A landscape with many peaks, sampled at points; each row gives a point and its height.
From any point a climber steps to the highest of the 2 points nearest to it. It stops when none of these is higher. Distance is the straight distance between rows; heights are no part of it.
<111>: 114,132,153,178,96,175,82,110,110,152,118,127,104,116,104,100,162,118,144,178,149  height 387
<57>: 135,118,69,188,199,152,136,103,138,110,148,23,120,131,136,118,129,177,115,101,151  height 629
<736>: 137,132,134,161,69,176,102,91,123,184,139,182,123,142,140,99,126,128,164,104,91  height 59
<643>: 108,144,113,191,78,122,103,130,117,157,83,201,152,133,183,136,125,143,134,93,100  height 354
<560>: 129,96,102,144,132,107,80,72,139,165,137,108,137,113,116,101,99,143,120,131,132  height 137
<1212>: 107,135,95,182,108,126,121,101,124,172,99,174,158,152,175,99,124,127,120,93,102  height 341
<944>: 100,177,201,79,65,83,119,160,127,133,128,165,143,128,107,137,119,87,152,105,133  height 547
<401>: 118,113,102,95,141,104,113,162,112,79,73,81,202,38,125,129,98,198,80,103,159  height 599
<6>: 150,103,140,157,160,129,106,112,176,77,124,56,78,129,104,142,172,50,128,190,166  height 645
<851>: 123,159,147,84,161,81,183,112,107,142,170,124,135,162,119,151,102,140,154,113,107  height 303
<386>: 138,93,139,144,161,139,131,141,126,75,130,123,118,141,147,161,134,212,115,121,185  height 526
<1270>: 132,177,97,100,133,174,95,138,112,127,149,95,84,117,131,150,118,134,139,115,181  height 433
<1095>: 142,144,120,105,107,131,153,114,101,172,176,190,132,156,130,136,93,138,152,112,22  height 436
<322>: 145,99,153,153,63,178,151,110,138,163,155,195,127,162,97,79,153,90,171,141,37  height 43
<1331>: 103,142,81,183,138,156,103,143,104,126,91,129,142,103,155,112,111,166,101,132,158  height 444
<598>: 136,140,161,121,148,103,167,115,154,112,142,100,105,171,97,147,133,67,152,172,119  height 694
<715>: 158,128,93,157,172,151,111,115,131,72,166,79,77,150,122,181,133,126,152,136,174  height 475
<1009>: 146,113,124,99,108,174,186,121,150,151,166,168,79,160,116,106,145,77,142,165,30  height 573
<557>: 137,114,181,70,110,131,180,165,149,130,166,162,41,153,131,149,175,66,139,165,56  height 324
<425>: 99,145,138,110,110,95,142,140,129,140,122,158,138,146,151,136,116,124,123,100,141  height 427
<164>: 111,151,117,157,183,94,142,140,133,100,132,98,127,164,127,155,129,116,145,138,159  height 652
<1025>: 133,155,146,82,94,105,77,114,124,138,151,140,147,113,100,146,83,153,139,125,151  height 167
<1343>: 125,139,162,72,159,66,134,135,155,104,140,104,136,136,88,137,144,67,141,125,178  height 755
<815>: 132,117,79,136,166,155,174,136,116,122,161,131,113,153,152,142,119,170,123,97,117  height 574
<32>: 106,147,89,136,112,153,99,155,121,114,112,151,133,121,149,139,101,167,116,132,157  height 482
<195>: 176,122,90,126,180,124,168,118,108,89,178,125,55,176,144,158,186,59,173,122,97  height 478
<1060>: 144,96,80,164,193,155,116,115,137,76,175,94,101,166,137,161,130,165,141,127,159  height 487
<83>: 140,142,144,77,162,93,156,125,157,103,140,84,99,144,108,155,146,52,150,149,140  height 713
<1340>: 111,115,102,139,170,82,109,133,99,88,92,57,186,46,109,119,106,191,97,123,176  height 548
<523>: 141,90,104,205,130,180,127,97,154,157,155,111,153,150,83,46,158,104,123,129,124  height 96
<423>: 123,123,150,88,121,131,127,141,153,133,80,62,101,96,93,125,146,47,96,187,145  height 722
<885>: 134,128,128,196,71,204,106,94,110,176,119,154,146,134,116,72,165,129,151,105,120  height 74
<1314>: 129,168,97,121,144,150,84,128,104,141,132,73,111,101,104,114,122,137,135,143,179  height 399
<484>: 135,72,149,161,135,158,115,99,184,125,152,140,82,161,111,115,178,95,131,173,144  height 637
<1320>: 131,103,133,162,89,177,111,90,156,186,89,127,124,126,112,53,162,65,113,134,115  height 595
<732>: 135,98,77,137,152,132,92,76,120,144,137,115,171,106,137,108,89,182,108,101,118  height 125
<411>: 133,136,148,70,100,147,128,139,171,149,104,114,98,110,113,121,132,55,108,174,106  height 682
<1182>: 132,124,74,185,191,146,139,105,147,131,154,63,116,160,119,104,138,116,120,108,132  height 654
<70>: 134,133,133,82,138,127,207,192,111,91,131,151,130,139,166,174,104,205,114,94,104  height 473
<1088>: 146,86,77,155,137,182,135,102,132,147,182,164,137,153,118,72,130,145,137,101,103  height 108
<527>: 122,120,196,106,94,86,133,133,156,123,146,182,111,159,117,145,124,84,152,171,117  height 520
<1337>: 127,151,109,71,154,117,197,199,103,103,166,180,92,145,174,190,119,169,119,92,94  height 546
<938>: 147,86,58,159,140,181,132,98,125,142,150,137,167,136,139,101,100,181,118,105,84  height 117
<1062>: 123,139,121,73,151,82,175,126,97,131,161,143,150,142,132,156,86,166,128,98,83  height 328
<377>: 104,116,103,185,145,116,155,89,110,154,118,160,165,165,156,112,116,146,122,108,104  height 393
<1045>: 112,166,128,101,118,111,130,126,134,168,115,136,118,132,141,114,114,98,124,111,157  height 382
<1000>: 136,142,172,100,43,104,66,129,150,164,133,194,118,114,149,143,111,100,132,104,100  height 649
<758>: 121,173,186,102,42,85,95,139,146,155,109,171,144,112,130,143,117,79,148,119,95  height 588
<704>: 117,102,109,159,159,109,194,103,104,146,107,157,162,150,173,113,108,175,99,97,89  height 430
<1032>: 139,110,109,124,97,170,84,120,150,147,152,166,107,137,128,106,121,84,133,154,118  height 671
<855>: 136,107,165,159,52,154,114,105,135,164,148,206,139,148,125,104,134,108,178,115,45  height 49
<1007>: 118,169,154,105,73,136,77,133,123,172,89,138,109,109,132,101,136,98,123,131,160  height 326
<1066>: 132,126,118,209,181,120,84,111,136,112,142,42,109,105,85,114,148,97,124,204,170  height 628
<1029>: 144,93,71,165,135,188,171,117,111,122,125,137,162,128,152,115,96,208,114,109,66  height 110
<486>: 114,130,154,92,159,70,101,123,143,107,123,96,143,110,90,122,142,113,122,124,205  height 685
<404>: 102,137,130,90,153,90,144,168,139,61,144,151,140,132,124,173,126,146,125,94,177  height 539
<163>: 123,172,181,68,144,70,179,126,119,131,171,137,130,155,103,159,124,112,159,116,131  height 286
<1323>: 96,160,125,145,170,87,141,170,116,69,129,123,139,149,111,170,126,134,142,121,192  height 608
<514>: 102,192,138,121,111,92,88,141,88,135,84,110,155,63,99,103,145,84,126,143,192  height 253
<476>: 133,140,122,80,140,85,147,119,101,159,188,202,136,134,145,151,102,154,134,103,45  height 377
<588>: 127,102,153,98,78,169,145,113,175,164,93,133,98,129,128,104,137,49,109,157,67  height 631
<1083>: 105,148,151,62,101,70,144,170,129,101,127,191,196,102,141,159,96,167,109,59,104  height 245
<596>: 165,73,123,126,165,143,191,154,147,68,89,92,157,105,179,130,103,191,90,148,111  height 102
<102>: 119,118,140,119,140,125,111,150,110,86,115,120,126,93,137,152,125,205,102,104,203  height 581
<959>: 115,152,89,100,98,132,91,167,111,103,88,150,179,81,152,159,85,171,108,112,125  height 576
<416>: 113,138,85,162,184,123,140,131,137,127,139,78,128,150,131,124,112,101,132,132,150  height 689
<1321>: 143,115,139,90,66,149,88,132,162,171,157,205,92,131,148,118,113,85,130,126,85  height 737
<1347>: 129,130,124,116,93,119,163,179,119,101,89,189,170,116,195,166,83,196,104,104,72  height 355
<1100>: 96,145,148,85,142,84,140,180,130,103,141,170,136,143,141,148,118,118,123,82,152  height 479
<897>: 170,100,169,101,137,123,187,110,145,92,154,106,32,170,122,173,198,55,155,141,88  height 319
<497>: 142,142,72,146,155,196,143,102,127,156,163,81,106,146,124,93,136,128,136,100,142  height 614
<4>: 169,117,65,118,195,135,156,101,149,106,184,102,86,165,133,153,146,76,154,130,107  height 493
<1289>: 122,136,160,85,80,87,161,170,121,95,88,186,200,98,163,160,88,183,105,70,94  height 282
<313>: 97,146,145,181,170,80,91,165,84,88,107,108,168,92,106,143,129,169,109,147,211  height 200
<1207>: 141,126,129,142,88,142,57,82,100,175,91,123,141,97,140,119,123,171,121,92,140  height 450
<1081>: 110,152,145,168,69,104,69,126,112,152,85,195,160,131,150,144,105,144,156,128,125  height 417
<1291>: 119,153,157,157,75,160,65,131,106,159,106,158,103,114,129,103,142,123,146,165,155  height 368
<14>: 130,138,104,164,93,135,52,111,70,161,85,122,151,59,145,113,139,195,111,102,159  height 498
<532>: 127,87,210,94,96,120,168,113,166,132,104,107,95,144,92,148,145,93,127,187,99  height 668
<568>: 119,119,144,132,158,71,86,114,124,132,115,93,147,108,101,109,132,102,117,165,185  height 630
<914>: 118,130,131,144,133,104,162,130,100,118,58,95,186,110,154,131,89,202,103,106,139  height 501
<73>: 151,96,153,81,135,148,190,138,159,102,148,119,38,156,120,172,180,54,131,166,57  height 320
<905>: 120,145,140,139,86,117,73,153,86,122,58,140,163,61,157,133,129,202,110,82,173  height 572
<1037>: 100,162,201,77,87,83,145,175,149,112,146,167,130,145,109,151,118,76,155,146,134  height 531
<251>: 135,141,133,100,120,142,155,126,119,178,182,171,105,155,136,118,120,94,144,131,54  height 507
<674>: 92,173,117,168,165,87,118,168,82,103,94,93,170,91,121,124,134,140,102,132,198  height 211
<472>: 128,127,133,104,106,147,179,163,102,105,128,171,146,129,182,164,86,203,120,105,88  height 416
<530>: 90,180,118,128,139,86,101,151,83,135,86,101,185,75,108,107,122,127,114,128,190  height 228
<957>: 139,133,114,164,180,118,90,126,155,80,122,38,98,111,105,136,164,63,135,168,181  height 638
<389>: 131,137,170,44,112,83,144,152,158,151,170,179,89,141,141,137,144,94,133,99,130  height 356
<1055>: 130,129,94,207,120,183,117,87,117,184,120,104,158,135,106,45,152,121,127,107,132  height 88
<1133>: 135,125,147,161,118,181,115,83,142,174,108,65,121,120,91,61,159,76,127,165,120  height 644
<1284>: 150,77,161,163,154,138,113,103,170,99,126,98,93,148,96,138,169,70,125,198,155  height 642
<545>: 144,158,114,103,142,154,111,133,131,90,163,91,77,145,116,171,129,117,163,140,180  height 460
<48>: 153,127,119,113,178,88,170,143,123,103,171,151,59,187,153,182,167,76,164,113,118  height 465
<365>: 122,84,107,192,182,133,108,128,136,91,147,113,115,142,131,147,129,193,112,130,179  height 503
<1169>: 133,106,164,139,123,158,150,84,148,165,106,60,106,137,87,103,141,74,125,194,108  height 666
<455>: 113,155,153,147,60,90,68,134,98,128,65,182,173,93,146,154,122,180,144,95,147  height 477
<960>: 120,115,181,108,116,125,170,97,160,128,100,68,118,150,73,141,131,71,134,193,94  height 679
<413>: 123,168,106,137,137,135,87,107,82,161,112,46,135,77,120,102,116,154,124,129,170  height 376
<1015>: 116,122,132,150,123,121,195,129,104,125,68,119,183,120,182,126,100,197,98,104,96  height 472
<662>: 118,121,123,155,163,106,142,133,106,110,76,63,178,101,122,124,105,210,102,126,145  height 521
<631>: 152,79,102,164,123,191,140,94,157,155,168,148,131,151,97,62,154,85,140,123,103  height 100
<1030>: 82,170,135,75,120,83,122,167,123,81,116,156,220,110,104,145,99,138,115,69,144  height 213
<734>: 123,145,94,84,117,125,91,163,103,83,89,112,194,59,133,140,90,193,92,119,145  height 686
<1356>: 114,174,155,105,72,98,80,148,120,154,76,131,147,89,113,106,142,69,123,140,165  height 287
<38>: 131,100,115,131,144,150,115,122,158,127,161,150,87,160,134,124,144,97,138,151,146  height 640
<112>: 110,127,146,116,119,98,91,151,101,107,93,148,158,77,137,126,130,201,97,89,195  height 696
<1209>: 135,135,122,44,162,77,155,171,126,140,190,177,72,134,157,150,139,117,125,81,115  height 400
<428>: 142,101,128,129,80,159,112,90,166,185,90,134,147,127,118,72,144,52,121,147,75  height 571
<1280>: 148,147,73,93,187,131,179,119,121,148,180,122,86,160,149,133,136,92,140,111,87  height 529
<984>: 114,145,126,203,137,156,98,108,117,140,145,122,130,145,99,102,130,133,148,177,150  height 403
<295>: 146,137,85,123,166,151,196,166,107,94,175,162,90,166,167,171,124,168,143,111,98  height 623
<1107>: 119,90,192,139,85,128,103,114,168,134,129,173,119,153,116,125,132,89,147,191,111  height 512
<116>: 150,88,125,116,160,135,177,174,139,43,83,77,170,96,153,142,99,207,97,148,147  height 99
<337>: 118,121,150,190,173,90,90,108,123,147,116,57,136,102,98,95,150,86,108,197,162  height 615
<1334>: 142,140,75,116,151,169,163,119,125,149,162,119,92,158,143,131,132,126,130,97,125  height 584
<726>: 143,88,135,106,109,187,178,118,175,148,127,117,100,149,97,103,154,65,119,166,56  height 600
<895>: 156,76,85,147,150,179,170,127,126,108,100,107,168,114,176,119,78,205,90,138,97  height 105
<379>: 132,78,100,198,188,158,156,114,132,103,123,37,133,127,142,113,125,226,99,105,148  height 619
<405>: 152,127,116,68,175,75,161,175,117,101,187,178,55,158,152,173,177,100,141,92,125  height 441
<1191>: 114,184,140,71,107,92,100,160,115,113,139,141,169,101,96,139,101,151,133,103,156  height 188
<849>: 123,89,177,157,61,175,116,115,162,139,108,143,122,136,86,96,153,107,136,207,91  height 505
<1049>: 135,124,154,108,115,110,76,81,131,156,137,129,125,121,104,126,96,143,145,143,152  height 153
<488>: 108,139,92,198,155,185,115,128,101,123,128,100,137,133,128,110,135,167,130,140,153  height 420
<627>: 154,120,102,181,86,148,52,53,112,178,89,137,165,97,130,106,130,167,142,87,111  height 402
<1226>: 138,105,197,63,100,114,150,158,154,148,174,176,48,142,142,142,170,91,144,142,97  height 332

Where does a climber stop that starts at each point below?
<851>: <423>
<849>: <1321>
<322>: <423>
<855>: <938>
<4>: <416>
<545>: <112>
<704>: <734>
<425>: <416>
<674>: <734>

Call two points neighbours if one is among the 2 nearest of the other. Go from one point of each pair to the other, from neighbour to neighbour, staying as high as possible. Name the lowest point that can't be avoided.
<112> / <960>: <1212>
<1343> / <734>: <111>
<1343> / <6>: <337>
<416> / <295>: <815>
<1321> / <6>: <484>
<112> / <416>: <365>
